Each row is a point on a landscape with many valleys, with its height.
A ball rolls from a point to the lowest of its 3 nearest points, and stops where none of them is lower. Distance is the straight distance between rows; heights are no part of it.
q_232 height 52.0: -9 17 0 1 17 -9 -1 -3 4 14 13 -4 0 -4 9 -2 -1 -14 -8 4 5 -4 -1 5 -6 -5
 -4 3 10 4 -1 -12 2 0 -23 2
q_972 height 28.6: -3 -1 5 -23 20 -19 -1 -6 -3 -10 -2 2 6 0 -4 -5 -6 26 5 14 -5 23 13 -4 18
 6 -10 4 1 9 -2 -10 8 1 9 -7
q_320 height 35.4: 6 -11 6 -6 15 -2 -8 2 0 0 -6 4 6 8 -6 -2 -2 20 5 3 -2 5 10 -4 6 4 -10 -2
 0 7 12 8 3 -2 9 -12
q_265 height 48.0: -1 21 2 -2 21 -6 -5 2 7 19 13 -2 8 -8 5 -9 0 -15 -12 20 5 6 3 5 -12 4 -9
 -1 8 3 3 -20 -1 -5 -11 -1
q_674 height 16.2: 6 -14 -7 14 -16 12 -1 3 0 -1 -8 7 -8 1 1 6 9 -5 3 -22 -3 -6 2 -4 -9 -7
 20 2 -6 -3 0 12 -4 0 1 8
q_923 height 11.7: -6 17 -15 18 -31 15 11 9 9 5 20 -18 -7 -8 0 -11 -19 -30 -12 3 14 7 -9 3
 -12 -7 9 -4 -5 -11 -18 -12 -6 -1 -12 13
q_362 height 34.1: 10 -18 5 -15 4 -11 -11 6 -5 -13 -8 0 0 10 -9 -4 -9 33 14 7 -4 11 6 -16
 17 -5 -18 -2 -2 -1 -1 7 12 -2 20 -10
q_451 height 26.9: 8 -19 -16 32 -24 25 0 8 3 7 -14 2 -2 -12 -6 -5 -2 -20 -13 -15 -1 4 -3 -3
 -23 2 22 1 -8 -7 -3 11 -6 -5 13 2
q_787 height 31.2: -12 29 -4 2 8 8 12 -5 0 22 9 -2 6 -5 5 -4 -8 -44 -13 10 -2 -7 -3 22 -16
 -8 15 -4 8 0 -3 -18 -2 1 -22 7
q_75 height 27.6: 3 7 11 -19 23 -14 -6 -10 -7 -1 -1 9 6 1 -1 -1 -8 16 3 15 2 15 14 7 4 10
 -6 6 2 0 9 2 7 2 7 -3
q_699 height 16.0: 1 -14 8 -24 -5 -9 13 -5 -7 -22 -15 20 0 14 -3 14 6 34 9 5 -9 4 14 8 20 8
 -1 -3 2 6 -6 13 8 10 20 -7
q_276 height 24.1: -2 -1 -15 21 -24 15 -1 14 6 15 2 -9 -5 -6 -1 -8 -4 -21 -12 -12 8 0 -15
 -5 -21 -7 14 1 0 -8 -11 0 -11 -6 4 12
q_521 height 62.8: -13 20 -14 -6 1 -3 6 -3 -1 8 20 -5 -8 -8 11 1 0 -14 -1 4 -3 -6 -8 11 4
 -12 2 0 1 -5 -7 -18 1 9 -17 8
q_627 height 28.0: -13 -9 -6 -25 -26 -10 0 10 -10 -25 -6 -5 -5 8 -5 17 7 35 23 -3 -5 -3 -12
 -21 28 -23 -14 5 -12 -1 -4 -1 7 -1 6 -1
q_690 height 73.0: 4 18 -15 3 -16 13 19 -4 1 7 15 -7 -5 -3 7 -3 -11 -17 0 8 1 3 -6 10 1 -12
 -1 -11 -9 -6 -13 -15 -4 5 -4 5
q_136 height 43.4: 6 -6 -9 -4 -9 9 4 0 1 -13 -2 5 -3 0 7 4 6 10 8 0 -1 -5 3 3 8 -4 8 -8 -7
 -2 -6 3 2 7 6 -2
q_992 height 33.3: 13 -6 2 17 -5 6 -7 7 10 9 1 -2 3 -1 -1 -5 -1 -6 -11 -6 5 6 -6 0 -11 5 -3
 -3 -5 -2 0 3 -4 -6 1 -1
q_865 height 30.2: 4 -13 16 -2 12 0 -3 -12 -7 -1 -12 18 5 10 3 8 3 7 0 -4 0 -6 13 4 -2 10
 -1 -3 7 11 15 24 -5 -3 1 0
q_755 height 21.3: 9 -23 -3 -9 -20 1 -2 8 -5 -18 -10 4 -1 11 -1 14 4 27 19 -13 -2 -6 -6 -19
 21 -15 -3 -5 -10 -1 -1 15 8 10 10 -2
q_843 height 39.9: 16 -19 -14 -3 -12 17 13 -9 -6 -10 -8 19 -6 4 9 10 8 9 11 0 -7 -4 3 2 10
 -3 25 -20 -10 -3 -5 4 7 13 14 -4
q_724 height 47.9: 3 -3 6 21 18 4 -12 5 5 15 -12 14 1 -5 -1 -8 0 -22 -19 -9 5 -3 3 4 -32 18
 15 -1 5 3 13 18 -7 -7 1 -3
q_594 height 33.0: 6 -2 11 -3 6 -9 -17 9 4 5 10 -11 0 6 -4 -8 -4 14 6 1 7 7 -2 -15 5 -3 -19
 -4 4 5 9 1 -4 -3 -1 -4
q_895 height 50.4: -13 4 5 -17 -2 -23 -14 11 -1 -1 10 -33 -6 0 -9 -11 -13 27 6 11 7 23 -9
 -22 28 -18 -27 3 -7 1 -12 -22 10 -11 6 -9
q_995 height 42.5: 29 -24 -12 11 -9 30 2 -3 -2 -2 -14 9 2 -6 0 -8 -5 7 -6 9 -2 12 14 -1 5 9
 17 -18 -3 3 -12 5 11 11 29 -9
q_908 height 35.2: -6 2 1 -21 1 -14 9 -6 -5 -28 -1 1 1 1 -3 13 7 30 16 3 -9 7 1 -1 21 -3
 -12 6 -1 3 -4 -2 11 -2 4 -3
q_329 height 30.9: 15 -12 5 -14 16 -7 -2 3 -7 -17 -11 14 7 3 -6 -1 -5 23 8 14 -7 17 15 -2
 12 4 -7 1 3 7 -2 4 17 4 22 -10
q_515 height 17.8: 4 -7 6 -6 1 1 7 -14 -7 -16 -8 20 3 8 0 24 16 11 9 -8 -7 -3 11 3 4 5 -3
 -3 6 9 12 21 0 14 5 4
q_83 height 27.9: 5 -12 14 13 6 11 -7 -4 -4 3 -19 17 10 1 5 6 4 -17 -11 -9 -2 -6 4 2 -12 9
 18 3 5 4 13 23 -11 -1 2 -6
q_266 height 43.0: 0 18 2 -5 3 -11 -7 5 10 18 17 -22 7 -2 -6 -12 -10 8 8 10 14 13 -7 -2 12
 -7 -18 -3 1 -5 -7 -20 1 -6 -5 1
q_255 height 48.8: 11 0 -13 12 -11 17 6 1 8 14 13 -16 0 -3 1 -19 -26 -10 1 21 16 18 5 6 12
 7 0 -12 -11 -4 -16 -17 3 -2 20 -2
q_775 height 63.7: -1 13 -4 6 13 6 4 -16 -2 9 0 5 -4 1 11 3 -5 -28 -6 8 -6 -7 4 20 -14 1 13
 4 1 -6 0 -6 -1 0 -16 5
q_599 height 42.9: -14 16 -5 8 -10 -7 1 12 4 5 19 -19 -4 -10 5 -5 -3 -24 -11 -13 -1 -16 -17
 0 -11 -10 13 9 3 2 -6 -9 -13 -2 -25 9
q_201 height 59.9: -11 18 13 13 16 -13 -5 14 12 27 16 -17 4 -6 -4 -20 -2 -27 -23 -3 11 -5
 -6 -5 -22 3 2 6 7 7 -1 -13 -9 -11 -23 0
q_105 height 60.0: 0 12 0 9 16 0 2 -8 6 11 14 -5 6 -5 7 -3 -4 -17 -6 16 6 7 3 12 -11 6 2 -3
 7 -5 -1 -15 2 -2 -1 -9
q_684 height 7.8: 13 -14 3 1 -11 6 -8 6 1 4 -8 -2 -3 4 1 -1 3 10 6 -15 -4 -4 -1 -12 0 -2
 -7 -3 -14 -3 3 11 -2 3 6 -2
q_626 height 18.0: 10 -4 -5 21 -23 10 -6 9 8 17 -1 -19 -7 -3 -10 -18 -11 -8 -10 -3 16 12 -5
 -17 -10 -2 -4 -5 -12 -6 -9 8 -5 0 3 1
q_570 height 17.9: -1 -15 -7 10 -21 15 1 -1 -6 -2 -23 15 -9 0 -4 16 13 -18 4 -24 -8 -15 -5
 -4 -12 0 28 3 -1 1 6 25 -10 -6 11 9
q_284 height 30.4: -5 5 -11 15 -9 8 3 6 1 5 -1 -2 -6 -8 2 -3 1 -32 -16 -16 -2 -8 -13 5 -19
 -3 25 4 -1 -8 -6 0 -12 -2 -17 12
q_697 height 40.5: -15 20 -7 8 5 -4 -1 -1 -3 8 2 -2 -13 -7 7 0 14 -32 -10 -19 0 -21 -15 4
 -23 1 32 13 14 -7 3 -1 -13 1 -31 17
q_26 height 15.1: 3 -16 0 -1 -15 12 -1 -1 -4 -13 -12 11 3 9 4 16 16 4 12 -23 -2 -13 2 -5 3
 -1 8 -4 0 4 3 23 0 9 8 -1
q_360 height 34.6: -7 11 -7 25 -26 16 6 22 6 13 14 -23 -4 -1 -13 -22 -19 -32 -10 -2 31 15
 -12 -4 -20 -3 -1 0 -6 -11 -18 -7 -10 -11 -4 10
q_155 height 12.5: -17 14 2 -9 12 -13 16 -14 -5 -7 1 13 0 3 9 10 16 3 8 3 0 -15 -3 14 1 -3
 -3 5 5 4 11 0 -6 8 -16 6
q_962 height 32.1: -5 -6 21 -20 19 -26 -7 -2 -3 -4 0 -6 10 14 -13 6 -10 37 -4 2 8 -2 5 -25
 4 -1 -35 13 11 13 21 12 -3 -10 4 -2
q_45 height 50.2: -13 11 11 -19 25 -26 -7 3 4 1 9 -18 2 -1 -6 -8 -6 19 -2 9 4 4 -9 -11 9
 -7 -26 16 4 -1 13 -13 4 -4 -17 -2
q_921 height 32.7: 23 -25 -8 -3 -15 13 -6 5 -4 -8 -14 6 -1 10 -2 0 -1 30 14 4 -5 2 10 -12
 19 4 5 -12 -2 -1 -13 11 12 8 32 -4
q_269 height 15.6: 23 -17 0 18 -22 11 -11 9 9 7 -5 -18 -3 1 -6 -13 -6 5 5 -13 1 4 1 -24 -2
 -3 -8 -14 -11 -4 -5 8 3 -6 11 -5
q_982 height 45.4: -17 22 5 -14 26 -25 5 -6 6 8 13 0 3 -4 1 -1 2 -6 3 15 -3 3 0 19 -3 3 -10
 5 15 6 9 -18 4 -1 -22 5
q_344 height 34.3: -4 1 -7 4 -9 -2 -4 3 -2 2 6 -2 -5 1 3 2 14 -14 -2 -15 0 -14 -13 -6 -11
 -8 3 5 4 0 2 -6 -6 -3 -17 10
q_365 height 40.9: 13 -22 3 5 10 3 -4 0 -3 3 -10 10 3 8 0 4 3 23 4 -12 -3 1 9 -12 4 7 -7 -6
 2 8 7 23 3 2 13 -7
q_64 height 41.9: 9 -8 4 3 16 6 3 -9 -2 6 -3 9 8 0 0 2 0 -10 -11 18 -7 5 14 10 -4 16 10 -8
 0 1 4 -1 2 5 8 -7
q_76 height 43.7: 0 -1 -8 -3 -7 1 -2 5 0 -1 12 -21 -6 -3 3 -4 3 14 6 -6 4 0 -4 -11 7 -15
 -16 -1 -8 1 -5 -8 2 1 -4 7
q_714 height 30.1: -14 -4 2 15 10 9 -6 -11 -7 7 -22 21 -4 -5 6 2 11 -36 -7 -9 -7 -18 -4 9
 -23 8 26 9 9 -3 3 15 -10 -1 -13 3
q_125 height 39.1: -8 2 13 2 4 -7 2 2 -8 0 0 4 5 12 6 9 15 4 -1 -19 4 -16 -3 -4 -7 4 4 6 2
 10 18 17 -10 -2 -12 3
q_301 height 53.1: 15 5 0 10 2 3 1 -1 4 16 7 -7 -1 -7 5 -12 -6 -4 -7 11 12 14 7 10 4 6 -2
 -7 4 -3 -2 -14 2 -3 2 -5
q_549 height 45.3: 1 -19 19 12 9 5 -10 1 0 2 -17 21 -4 8 0 13 7 -12 -7 -19 -3 -14 3 -3 -22
 16 14 0 14 14 18 37 -12 -8 6 3
q_504 height 20.6: 3 -2 -7 15 -16 11 -2 4 2 8 -3 3 1 -5 -1 -3 0 -18 -3 -14 -1 -9 -5 5 -15 0
 13 -4 -1 -8 -3 -3 -3 -9 -5 6
q_81 height 30.5: -8 -7 23 -15 9 -23 -5 -5 -1 -10 2 5 6 11 -9 13 5 22 0 -3 5 -14 0 -12 3 1
 -21 8 6 7 23 22 -6 -5 -7 5
q_138 height 51.3: -3 15 -11 13 -12 9 5 -3 -1 4 10 -4 -6 -6 8 -1 2 -19 -2 -3 -5 -8 -5 10 -9
 -8 13 -4 -5 -4 -10 -7 -2 7 -8 10
q_981 height 23.0: -1 6 8 -4 25 -12 3 -14 0 -5 -4 13 4 1 7 5 10 4 2 7 -1 -5 11 5 -5 11 -7 2
 10 3 13 3 6 1 -6 -2
q_160 height 36.2: 19 -28 13 -6 -3 -4 -11 4 -1 -5 -18 4 3 18 -3 4 -2 32 9 -6 -2 1 10 -14 8
 3 -11 -8 7 5 10 20 4 1 21 -6
q_489 height 27.2: 10 -20 -11 19 -9 28 4 -1 -2 0 -19 17 -8 -4 1 -1 2 -23 -10 -13 -11 -6 -1
 2 -14 7 31 -4 -2 -7 -4 11 2 0 10 1
q_107 height 37.3: 9 -14 3 4 7 15 1 -16 -8 -4 -17 21 -1 5 2 5 9 -2 2 2 -1 -4 13 6 3 15 7 -5
 3 3 7 15 3 3 8 -9
q_971 height 43.1: 4 20 -22 4 -12 21 19 3 5 5 26 -16 1 -6 2 -8 -27 -28 -1 16 17 14 -1 11 0
 -5 2 0 -5 -8 -23 -16 0 -1 1 15
q_137 height 61.3: -11 20 6 11 12 6 -2 2 8 30 12 -11 -5 -5 -1 -15 -8 -37 -24 -4 14 -6 -2 1
 -19 6 5 -1 12 -2 -4 -12 -12 -9 -21 0
q_531 height 34.8: -12 0 9 -6 -1 -11 0 0 -5 -12 9 1 0 8 -5 12 14 9 2 -19 4 -17 -9 -10 5 -7
 -10 9 1 0 19 5 -10 -5 -15 10
q_744 height 40.3: -2 -18 27 3 0 -11 -4 -6 -7 -12 -20 11 5 15 -2 12 15 13 0 -12 -1 -17 13
 -9 -9 10 -12 -2 14 13 22 31 -7 2 5 2
q_897 height 33.5: 4 -7 19 -4 9 -14 -16 4 -2 3 -1 -3 6 9 -6 -2 4 20 5 -9 4 -8 0 -20 -1 -3
 -15 3 0 6 17 13 -5 -1 -3 0
q_872 height 49.2: -11 9 -8 -6 -5 -6 1 3 -5 -4 14 -12 2 2 11 0 6 2 11 -6 -8 -11 -19 1 11
 -18 -11 5 -5 1 4 -14 3 0 -18 8
q_919 height 11.1: -14 -3 11 -19 11 -10 10 -18 0 -21 -7 23 5 9 3 14 8 15 12 9 -11 -1 11 13
 7 11 -10 6 10 3 10 8 5 4 4 -1
q_988 height 40.4: 3 5 -10 -12 -8 -8 -3 10 6 -2 13 -12 -1 -3 -2 -10 -6 6 7 16 4 21 -2 2 17
 -3 -16 4 -2 -1 -13 -19 5 0 8 -13
q_168 height 50.9: -24 14 3 -25 10 -28 2 5 2 -13 5 -8 0 -1 -6 4 -1 27 13 5 -9 -4 -5 1 18
 -11 -25 15 2 -2 3 -19 8 1 -21 2
q_949 height 22.3: 10 -14 0 12 -9 9 -10 8 0 9 -9 3 -2 5 -1 -2 4 -3 -1 -17 1 -5 -3 -13 -11 5
 8 1 -2 5 8 21 -5 -6 -2 1
q_334 height 57.7: -1 13 0 15 5 3 -4 8 9 25 1 -1 6 -11 -1 -14 -2 -25 -16 -3 10 3 -7 -2 -19
 9 4 1 6 1 0 -7 -8 -4 -2 2
q_871 height 69.4: 3 9 -8 3 13 5 8 -11 -6 5 5 2 1 -2 12 -3 4 -15 -2 9 -8 -2 3 19 -3 -2 10
 -5 -2 -4 0 -7 1 6 -3 1
q_7 height 54.6: 5 1 -5 17 3 23 3 -8 2 15 -5 7 9 -3 5 -6 -11 -30 -17 15 0 6 10 14 -13 16
 12 -4 0 -6 -10 -7 2 -2 6 -7
q_809 height 45.2: 3 -3 -10 21 -4 18 2 -6 3 6 0 3 -7 -10 3 -7 -2 -25 -14 3 2 5 2 15 -8 6 19
 -9 -7 -9 -5 -3 2 -2 13 -5
q_571 height 11.0: 5 -3 -13 4 -4 16 9 -4 4 1 5 -4 2 -7 0 -2 0 -1 1 9 0 4 0 15 1 -6 5 -13 -5
 -4 -14 -14 7 4 8 0
q_725 height 48.9: -2 3 -13 15 -4 20 7 -7 -3 3 -4 9 -8 -5 12 -1 0 -31 -7 -2 -10 -4 -3 17
 -19 3 25 4 -1 -6 -3 3 -5 6 -4 -1
q_361 height 51.2: -20 4 5 -20 -5 -24 -4 3 -2 -18 8 -9 -2 1 -5 8 5 23 12 -7 -1 -8 -10 -16
 20 -16 -21 12 -10 0 7 -9 3 -7 -17 5
q_367 height 45.9: 14 -8 -12 11 -18 20 -3 4 6 2 4 -1 0 -5 3 -8 -3 -1 2 5 4 6 5 0 4 3 7 -15
 -11 -5 -15 -4 2 -1 20 -6
q_392 height 55.9: -7 14 -6 -25 8 -19 13 -10 4 -12 14 -5 -2 -6 -1 6 6 9 19 11 -7 -2 -4 12
 13 -9 -6 11 -1 2 -7 -18 7 6 -15 -2
q_488 height 50.1: 13 -1 -7 6 0 16 5 -8 -3 4 1 10 4 -1 8 -2 3 -4 1 1 -3 -3 4 6 6 -1 12 -5
 -5 -10 -7 4 1 1 4 -2
q_21 height 41.7: 8 7 -2 -5 9 3 -12 3 3 5 3 -5 -4 -5 5 -10 -9 7 0 19 4 20 9 6 8 5 -4 -6 -6
 4 -3 -12 10 4 10 -8
q_291 height 51.9: -3 20 -11 -14 4 -9 3 8 7 -1 20 -12 0 -10 4 -3 2 4 9 20 1 6 -2 10 12 -7
 -10 2 -1 1 -11 -22 8 7 -3 -1
q_762 height 57.0: -9 15 14 8 21 -9 -11 6 6 26 11 -6 5 -3 1 -12 -1 -21 -21 3 10 2 -2 3 -22
 11 -6 5 16 2 6 -8 -13 -8 -18 0
q_249 height 31.6: -22 15 10 -31 13 -21 9 -11 -1 -19 4 7 2 -3 -6 16 0 23 10 8 -9 3 4 6 9 4
 -13 18 13 10 8 -10 3 0 -5 -1
q_519 height 15.7: -7 -9 -5 9 -4 10 7 -2 -5 1 -14 17 -3 1 3 10 15 -20 -2 -21 -5 -15 -8 7
 -12 3 23 5 2 2 4 16 -15 -7 -8 7
q_722 height 58.4: 6 11 0 6 5 -7 -2 3 2 8 11 -3 2 -5 7 -5 1 -3 -3 -1 1 -7 0 2 0 -1 -5 -1 0
 -3 3 -9 -1 -3 -8 3
q_202 height 33.9: 12 3 -2 -9 2 -7 -7 6 3 -3 -2 -7 1 0 -3 -8 -10 15 9 20 -2 20 7 1 19 3 -18
 -8 -10 -6 -11 -10 6 -3 25 -10
q_59 height 8.2: -17 26 -1 2 13 -2 1 -1 -3 14 12 -3 -7 -5 8 -4 2 -37 -16 -7 -3 -14 -6 18
 -15 -8 9 12 4 3 3 -18 -3 3 -28 11
q_306 height 23.4: 21 -14 -6 -11 -2 5 -8 10 -3 -8 -7 4 -1 0 -8 -13 -11 29 4 10 -1 26 10 -11
 19 5 -2 -15 -11 0 -13 -1 13 1 27 -16
q_777 height 38.9: 12 -18 -5 4 -5 13 6 -7 -8 -3 -21 20 1 6 3 10 5 1 5 0 -7 -3 4 4 0 13 16
 -7 -11 -3 -3 13 2 5 16 -5
q_491 height 25.2: 9 -2 -19 17 -23 12 -1 12 -1 0 8 -13 -6 -8 6 0 -1 -6 -6 -14 -1 -1 -10 -6
 -3 -6 12 -3 -13 -16 -9 -7 -5 4 1 5
q_745 height 38.4: 0 8 0 11 -14 3 -7 10 7 10 21 -26 0 -5 -4 -15 -10 -7 -2 1 16 8 -7 -10 7
 -6 -8 -1 -7 -4 -8 -12 -4 -6 -11 3
q_88 height 49.5: -15 20 3 -6 12 -18 0 6 -4 1 11 -3 -6 -6 13 4 11 -16 -2 -7 6 -23 -16 3
 -11 -12 -1 11 4 7 12 -9 -6 -4 -31 5
q_873 height 13.9: -2 22 -21 -11 -18 0 6 1 3 -10 17 -16 -5 -11 9 0 -6 0 16 13 -2 4 -13 11
 15 -12 -5 -10 -5 -10 -23 -23 1 6 -5 7
q_675 height 42.0: 7 -10 -7 9 3 23 6 -9 -3 2 -10 17 3 -3 5 6 1 -17 -8 6 -8 -3 8 8 -9 7 27
 -13 -6 -9 -6 -3 5 8 13 0
q_253 height 45.8: -12 12 -5 -32 0 -18 5 -2 -2 -18 12 -2 2 -3 0 11 -1 24 11 10 -15 12 -4 5
 22 -3 -10 11 -6 1 -16 -25 15 8 -3 -3
q_17 height 44.1: -6 19 -4 6 -4 4 1 4 5 12 8 -13 -1 -8 2 -8 -5 -24 -17 -4 5 -3 -7 3 -13 -5
 3 2 0 0 -9 -10 -13 1 -19 7
q_403 height 27.8: 1 -16 18 -9 2 -8 -5 3 3 -15 -9 6 8 12 -8 11 -1 31 9 -5 1 -7 3 -11 11 0
 -18 6 6 7 13 21 -2 -1 7 -4
q_178 height 39.5: 15 -18 -16 10 -18 25 9 -9 -4 0 -13 12 -5 -3 4 3 5 0 1 -5 -6 -8 0 3 -2 -3
 19 -9 -14 -9 -10 4 2 5 13 -3
q_189 height 24.0: -11 -12 10 -14 -3 -11 8 -3 -4 -21 -8 11 6 11 0 23 15 25 14 -9 -4 -12 -1
 -1 13 -6 -11 2 13 11 14 17 1 3 12 -1
q_173 height 7.9: 10 -17 11 16 23 19 -1 -16 -3 13 -19 28 6 4 -3 1 -1 -13 -16 5 -6 -1 21 10
 -15 24 16 -9 5 0 16 23 0 -5 8 -11
q_8 height 29.9: -12 16 6 -26 23 -32 0 -7 1 -3 4 5 7 -5 -7 3 -3 23 4 16 -6 11 7 6 9 -1
 -15 11 10 8 10 -19 7 -5 -5 -4
q_961 height 48.5: 9 1 -15 -14 -9 0 0 3 -2 -10 6 -17 -3 -4 4 -2 -2 14 13 12 -4 14 -1 -2 24
 -9 -4 -3 -11 -5 -17 -12 10 8 11 -1
q_298 height 32.3: -14 4 20 -11 11 -23 0 0 -2 -9 8 3 11 6 -3 9 9 9 3 -6 -2 -11 -7 -6 4 -4
 -18 11 5 4 17 1 -7 -10 -18 8
q_34 height 31.9: -6 11 -6 9 -28 6 0 15 5 8 19 -24 -6 -2 -2 -1 -6 -6 5 -3 5 -2 -12 -6 1
 -15 -2 -4 -14 -5 -8 -13 -5 1 -8 3
q_444 height 14.8: 5 -16 -8 7 -28 8 -1 7 -3 -4 1 -9 -6 -7 4 5 4 14 13 -19 -2 -2 -6 -14 7
 -13 -1 -9 -17 -6 0 6 -1 3 5 -2
q_518 height 72.7: 6 17 -6 14 0 16 4 1 6 21 16 -12 1 -3 -2 -13 -14 -31 -16 15 8 11 5 12 -10
 11 0 -8 5 -6 -16 -16 -2 -3 -9 1
q_169 height 29.7: 9 -24 2 -20 -9 -10 -7 2 -5 -25 -13 -6 -2 14 -6 4 -4 38 18 -3 -6 12 1 -15
 24 -8 -6 -5 -2 4 -10 5 12 0 22 -15
q_58 height 30.0: 14 -14 -7 25 0 31 -5 2 -5 1 -28 16 0 -5 -6 -3 -1 -27 -13 -4 -5 3 2 6 -27
 19 26 2 1 -1 -2 23 0 -6 10 -2
q_188 height 13.1: -5 -9 19 -11 5 -12 16 -21 -3 -18 -17 26 5 13 -3 21 17 15 6 -1 -5 -9 15 7
 14 9 -3 -1 11 10 14 30 -1 8 11 1
q_412 height 47.7: 5 -2 -17 21 -22 30 10 -2 3 -1 5 9 -7 -5 4 -5 -7 -25 -10 2 -5 6 -1 9 -12
 -2 28 -7 -8 -19 -16 -5 -1 7 10 11
q_893 height 30.7: -6 -17 7 -14 -17 -12 9 -7 4 -25 -11 12 -1 10 -9 24 10 37 20 -14 -12 -12
 7 -10 22 -8 -14 -1 5 13 4 14 1 7 17 4
q_970 height 53.0: -20 -5 9 -19 -3 -21 3 -3 -4 -22 5 -3 10 10 -10 17 8 34 9 -7 -9 -17 -8
 -13 25 -9 -20 11 -2 8 14 6 0 -1 -4 3
q_543 height 29.6: 1 3 4 -10 14 -14 -3 -5 2 -5 9 -4 2 0 -5 -4 2 15 7 14 3 9 1 1 7 0 -20 2
 -1 2 9 -6 6 -1 -1 -5
q_111 height 41.6: -5 4 5 3 -6 -15 -8 16 7 13 17 -30 -3 -3 -6 -19 -9 10 3 -4 15 7 -3 -17 12
 -14 -21 -1 -11 -5 -4 -12 0 -13 -8 -2
q_751 height 18.3: -5 -6 22 -20 20 -25 -7 -12 -3 -21 -18 12 3 10 -10 13 0 34 3 7 3 11 14 3
 3 19 -17 13 15 10 11 14 2 3 16 -9
q_667 height 22.5: 0 -5 -6 26 -4 15 -4 10 0 10 -14 -5 -5 -9 -5 -13 -3 -28 -13 -11 0 -4 -11
 0 -26 3 18 3 3 -5 -2 13 -6 0 6 2
q_553 height 63.8: 1 1 19 16 17 -7 -10 10 3 15 1 3 7 2 4 -9 2 -12 -9 -13 3 -10 -3 -7 -13 13
 1 4 10 4 11 10 -7 -11 -14 -1
q_612 height 16.6: -9 18 -2 17 2 0 -4 17 3 15 5 -14 -6 -10 -3 -14 0 -30 -16 -15 4 -11 -15
 -3 -25 -5 16 11 6 -2 -5 -4 -11 -5 -16 10
q_426 height 14.7: -4 -10 19 -18 3 -18 11 -22 -7 -24 -24 22 1 11 -5 21 4 30 7 7 -9 5 21 9
 11 15 -1 7 10 10 6 12 8 15 18 -2
q_867 height 40.6: 19 -15 -5 13 -2 22 -2 1 -4 8 -13 6 -4 0 2 -1 -3 -10 -3 2 -1 2 6 2 -11 9
 12 -11 -8 -5 0 5 3 4 19 -9
q_260 height 17.4: 4 -18 0 -6 -17 -3 -5 15 2 -10 -1 -11 -5 7 -1 2 1 26 18 -13 -3 0 -9 -25
 21 -14 -18 -7 -17 -1 2 4 4 4 8 -2
q_183 height 62.4: 12 -5 -12 23 -15 37 8 0 6 14 1 -3 8 -5 -4 -11 -13 -25 -16 15 15 14 9 8
 -9 9 13 -5 -1 -15 -10 -6 4 -7 16 -3
q_55 height 42.7: 14 -13 -11 22 -11 39 5 -3 -2 2 -17 10 -1 -5 -4 -7 -14 -18 -15 10 -5 4 9
 9 -14 3 26 -13 -5 -9 -12 1 9 4 23 -5
q_436 height 25.7: -15 24 1 16 8 -3 3 4 5 17 6 -9 -4 -8 4 -9 3 -41 -17 -5 -1 -20 -7 7 -23 4
 19 13 15 2 -3 -5 -14 -2 -29 9
q_683 height 33.1: -16 8 2 -27 4 -27 12 -13 -3 -17 -5 4 2 -2 -3 9 9 27 15 1 -4 0 -1 4 13 -4
 -17 14 4 9 5 3 2 7 -5 -2
q_854 height 58.0: 1 4 -2 2 0 10 0 -8 -4 -1 1 16 -2 -1 10 9 7 -14 3 -11 -10 -9 -2 6 -4 0 15
 3 -6 -1 2 -2 -5 3 -12 4
q_84 height 48.7: -13 30 4 -10 8 -20 4 2 1 1 15 -5 -2 -1 2 -2 10 -7 -1 4 -1 -9 -19 12 -2
 -6 -5 8 4 2 4 -16 3 0 -30 4
q_210 height 37.0: -1 12 3 -6 28 -13 -5 -1 2 12 3 1 5 3 2 -7 1 -2 -4 19 5 10 6 8 1 6 -12 -1
 9 -3 12 -11 0 0 -7 -1
q_932 height 48.6: -9 9 -5 -20 -5 -16 -4 5 -2 -12 12 -21 1 -6 -9 0 -2 21 11 12 -1 6 -13 -11
 18 -17 -20 4 -9 -2 -8 -16 6 -3 -4 -4
q_834 height 37.4: -1 -7 -3 -15 4 -7 -5 6 1 -12 0 -7 -7 2 -1 -3 -5 24 10 3 0 9 2 -9 13 -10
 -10 -2 -6 2 -3 0 5 4 13 -8
q_996 height 50.0: -12 6 12 -21 10 -23 -12 3 -3 -1 12 -22 2 -5 -8 -8 -13 23 3 14 6 19 -1
 -12 15 -7 -31 8 -3 2 -1 -18 5 -12 -2 -4
q_123 height 16.7: 3 -11 17 -12 23 -9 1 -10 -3 -13 -21 18 6 13 -4 11 -3 23 3 14 2 9 21 4 9
 15 -3 -2 12 9 9 19 8 3 12 -1

Call two points neighbours if one is among the 3 nearest of the other. Go from one point of each pair to the other, from neighbour to neighbour, staying as low as possible. Name the highest point that can't be avoided.
q_306 / q_873 | q_961
q_571 / q_59 | q_136
q_612 / q_83 | q_284
q_612 / q_59 | q_436
q_919 / q_674 | q_515

Where does a ball stop that starts at each point below?
q_298 | q_919
q_843 | q_919
q_362 | q_684
q_675 | q_919
q_178 | q_919
